Points, in no order, along strands that fork and pass close to each other.
In the rows, zero is written as 128.
Two points are linked if the straight distance between their rows is under 91.4. Some points are linked to none.
<28>: [152 172 171 141  98 135 167  87 116  97 159 115 145 185 126 133  86  59
 150 152 137]
<589>: [120  93 101 148 148 171  84 127 169 115  79 106 148 111 168 171 190  95
 116 102 111]
<335>: [ 75 142 114 139 140  80 161 174 107 163 110 139 123  83  82  98 139 143
 168 107  78]
<823>: [161 152 112 117 130 131 148 124 136 132 136 134 148 130 169 146 127  80
 137 128 132]
<200>: [118  97 112  99 118  62 113 123 115 141 127 122 115  76  82  92 130 163
 151 129 133]
<919>: [ 88 106 121 135 127 129 144 136 161 119 146 120  91  70 117 146  63 148
 132 151 120]
<625>: [142 192 161 153 116 108 169 137  86 140 188 174 132 178 132 106  71 108
 105 124 135]
<703>: [162  83 131 100 128 132 102  89 145 101 138 124  92  90 157 125  96 172
  91 136 177]
<959>: [166 139 161 126  92 171 167 105 159  99 152 107 136 131 143 177  71  78
 161 160 136]
<774>: [139 112  72 151 132 156 133 163 181 123 136 130 166 137 197 175 163  76
 118 105 100]
<902>: [134 143 121 135 141 146 173 126 132 142 135 147 133 117 149 149 113  83
 143 129 118]
<698>: [189 103 130  85 121 120 120  88 132 104 148 139 110  98 164 125 107 146
 111 133 179]
<40>: [156 114 133 160 126 158 110 128 153 105 142 128 108 135 158 149 105 128
  76 117 128]
<965>: [138 112 161  88  87 111 114  64  83 142 104 121 111 152  46  75 144 135
 156 161 143]
<374>: [139 129 144 135 116 126 118 113 114 119 160 146  76 144 126 115  72 186
  77 144 154]
<7>: [ 71 107 108 155 128 136 149 181 180 117 164 138  89  64 123 155  56 147
 118 147 101]
<950>: [143  84  81 137 128 156 117 157 186 106 147 132 145 105 214 174 154 103
  83 107 113]
<447>: [135 109 113 137 149 166 115  89 152 122  74  99 139 105 137 166 169  78
 145 114 106]
<312>: [128 129 174  83 111 103 110 107  80 141 102 118 135 172  57  61 188 156
 158 152 154]
<981>: [119 125 122 182 136 161 111 141 159 109 131 122 106 146 138 153 107 121
  80 128  98]
<122>: [ 92  98  98 115 139  90 126 117 144 141  85  96 131  55  89 125 147 118
 192 126  97]
<649>: [134  73 125  72 119 104  94  59 119 127  91  97 115  96  80 113 148 138
 159 152 154]
<613>: [179 166 145  95 104  96 159  97  79 138 179 165 122 157 130  90  88 133
 123 141 175]
<141>: [ 80 106 107 158 138 170 147 179 171 120 164 148  96 104 144 168  67 143
  94 140 104]
<849>: [141 125 150 148 125 147  95  76 121 117  81  89 129 155 105 135 154 118
 122 122 126]
<760>: [122 138 135 174 144 164 109 129 141 126  97 110 150 163 132 150 155  85
 113 106  95]
<989>: [136  96 125  45 153  95  89 104  90 154 115 144 152 113 117  92 177 172
 162 136 194]
<491>: [124 162 121  99 158 117 129 146  90 167 124 164 153 142 151 109 148 144
 132 108 136]
<752>: [ 95 164 122 164 126  99 119 180 111 138 136 128 115 147 106 109 115 165
 108 121  87]
<930>: [119 127 136 177 110 101 109 148 128 111  92  92 108 114  76 118 151 157
 122 105  91]
<559>: [141 119 143 122 128 132  84  91 112 120  87  93 131 147 107 123 170 153
 128 122 150]
<157>: [122  83  90 121 151 153 120 145 172 123 139 145 126  82 190 159 123 114
  98 117 119]
<900>: [ 81 138 106 191 148 176 165 168 156 137 151 148 121 142 119 167  97  93
 115 126  71]
<361>: [115 101 104 201 139 183 111 149 181 105 127 112 126 154 150 173 134  98
  83 111  83]
<755>: [118  91 134  82 133 126 159  91 131 137 149 141 101  70 124 126  64 153
 145 152 160]
<820>: [148 145 157 172 134 157 109 100 126 115  93 100 152 165 119 141 159  85
 124 103 113]
<20>: [ 86 106  80 169 151 171 157 184 169 138 159 159 124 124 167 168 102 113
  97 122  83]
<653>: [160 140  98 107 123 130 111 141 146 121 131 137 165 136 197 154 160  93
 120 122 146]
<332>: [146 101 128 115 114 166 156 176 167 120 186 167 118  83 191 168  59 140
 106 137 138]
<455>: [126  88 118  89 138 124 117  60 129 136  80 102 125  85 109 129 148 119
 168 137 141]
<109>: [ 93 166 144 158 168 133  98 195 124 136 120 124 160 195 152 109 190 157
  94 102 118]
<292>: [ 96 163 136 108 136  84 153 162  91 153 111 123 138 156  77  67 186 168
 160 132 122]
<399>: [ 94 150 147 178  89 113 153 119 115 128 131 121  81 141  55 112  84 136
 132 149 107]
<117>: [114 119 129 158 110  74 120 153 110 127 137 133  85  95  72  92 111 180
 111 109 114]
<831>: [185 122 117  69 115 124 136  90 140 108 143 119 128 106 178 146 114 110
 138 149 172]
<299>: [ 94 147 119  81 151  79 134 159  93 154 113 132 147 135 106  81 184 178
 165 132 142]
<281>: [193 131 141 138 103 137 103 115 151  81 154 113 123 146 179 145 115 121
  81 132 158]
<477>: [ 62 166  96 141 164 118 135 210 130 155 108 124 159 135 129 127 171 135
 144 113  68]
<970>: [ 82 139 123 141 175 137  94 182 146 130  84 108 162 156 156 143 226 138
 132 116 113]
<86>: [139 106 128  43 130  97 103  99  77 155 133 153 131 125  96  80 140 174
 144 144 176]
<506>: [ 90 179 134 165 144 124 127 177 101 151 148 149 133 191 120 109 105 152
  93 118  87]
<449>: [159 126 114  81 134 131 167  76 130 139  95 122 152  83 148 146 144  63
 192 137 140]
<639>: [101 139 110 167 156 166 163 138 142 142 130 139 134 132 135 157 118  77
 133 119  82]
<339>: [139 167 168 188 111 150 165 114 124  98 156 129 138 177 119 140  86  58
 126 125 109]
<197>: [111 121 107 140 131 119  69 150 141 118 101  99 124 124 138 135 157 164
 107 117 114]
<611>: [147 104 120  62 134 107 129  79  95 150 139 156 120 103 123 100 116 154
 133 136 175]
<818>: [ 87 125 107 116 141  91 128 147 123 149  94 109 137  83  95 113 161 142
 173 120  98]
<347>: [129 129 137 147 155 148  84 160 139 128  92 116 168 159 172 149 211 116
 119  97 135]
<156>: [100 155 153 155  85  95 151 133  86 146 121 131 103 160  45  74 118 143
 151 137 101]
<624>: [115 165 153 200 135 152 161 134 116 116 154 144 141 180 115 139  95  69
 112 107  92]
<770>: [101  92 103 121 137 119 110  87 157 122  72  76 125  70 102 149 151 109
 175 136 106]
<530>: [108 130 139 159 102 130 128  98 121 119 111 101  91 138  77 120 105 137
 129 150 114]
<461>: [124 156 175 106 116 116 128 106  71 151 120 129 136 195  72  68 151 150
 141 136 138]
<170>: [125 114  82 166 138 166 168 176 174 127 163 147 146 128 186 173 117  84
 107 113  89]
<400>: [179 113 111  71 123 135 149  82 149 111 115 109 141  77 172 161 133  83
 170 147 156]
<885>: [124  94 104 172 134 174  80 139 176 103 103 107 137 137 171 169 172 111
  82 102  98]
<712>: [159  94 132  55 139 111 164  90 118 145 167 169 117  71 150 116  78 146
 148 145 179]
<279>: [115 126 130  64 163 106 124 123  87 163 101 140 158 139 116  96 203 161
 177 133 175]
<697>: [108 147 148 115 105  77 152 148  79 154 120 133 120 147  49  58 154 165
 161 132 105]
<949>: [ 70 167 119 143 157  91 158 203 115 157 104 120 142 117  99  98 176 149
 160 105  74]
<610>: [161 123 150 104 126 124  91  96  97 129 104 122 137 156 107 103 167 160
 123 118 174]
<910>: [ 97 143 112 150 113  84 127 163 112 136 143 138  97 110  97 111  96 171
 112 128 104]
<390>: [130  69 101 115 147 162 139 155 182 119 161 152 120  66 203 166  92 131
 102 125 122]
<386>: [162 126 142 116  99 161 161 156 159 111 178 148 120 100 176 174  55 117
 128 143 140]
<242>: [193 147 129 118 109 118  86 112 134  97 148 122 139 156 182 132 137 124
  93 127 176]
<82>: [145 106 124 117 122 117  79 101 126 107 129 120  93 124 129 116 106 184
  86 135 160]
<398>: [108  80 124 111 122 117 129 108 161 116 147 113  89  63 116 136  63 163
 133 158 142]
<721>: [114 152 150 136 119 132 163 126 105 141 173 171  88 147 113 117  56 156
  94 147 147]
<946>: [149 123 125 113 138 149 153  65 133 136  77 110 147  95 125 150 164  60
 180 120 124]
<410>: [167 147 162 139  95 162 148  83 152  82 142  92 138 163 143 165  87  62
 149 159 137]
<923>: [ 74 141 100 140 172 152 118 195 145 157  97 131 171 148 163 140 195 123
 129  98  87]
<152>: [114  87 153 140 121  80 116 142  98 137 115 128  93  94  40  67 142 191
 122 101 115]
<614>: [198 150 154  98 109 103  98  97  83 119 137 135 145 168 128  94 153 151
 119 125 199]
<794>: [169 120 161 115  82 173 165 130 154 105 160 131 120  93 144 177  47 119
 140 151 156]
<696>: [143  90 145  62  99 108  92  66  91 131 103 113 118 121  57  86 153 143
 161 159 160]
<691>: [166 191 134 104 117  93 152 126  85 142 180 164 147 179 151 102  91 120
 120 136 159]
<838>: [197 154 139  99 114  98  80 111 102 110 133 132 156 161 164 116 162 146
 120 122 205]
<558>: [ 93 183 155 186 139 140 145 148  95 147 145 155 138 192 106 112  99 110
 110 113  90]
<495>: [164 134 120 133 125 138  84 139 147 108 107 118 165 138 190 157 195  96
 118 104 150]
<810>: [127 175 164 144 112 128 192 130  98 147 190 186 110 157 115 103  49 128
 110 138 150]
<101>: [ 92 148 118 177 138 145 105 152 140 127  97  95 130 153 108 146 149 123
 122 118  73]

A fork is a point with three links, a tip a point with one. Leave the first point through the second and follow the links. Name the first fork or tip that comes.
<885>, <361>: <101>
<82>, <374>: <613>
<86>, <611>: <20>
<755>, <712>: <530>
<28>, <339>: <152>
<923>, <477>: <461>

Name the points in between on the shortest way along the links from the first point to the second, in order.
<639>, <970>: <902>, <823>, <653>, <495>, <347>
<399>, <279>: <156>, <697>, <292>, <299>
<339>, <390>: <28>, <410>, <959>, <794>, <386>, <332>
<885>, <820>: <361>, <981>, <40>, <281>, <242>, <838>, <614>, <610>, <559>, <849>
<755>, <279>: <712>, <611>, <86>, <989>
<312>, <923>: <965>, <696>, <649>, <455>, <770>, <122>, <818>, <335>, <949>, <477>
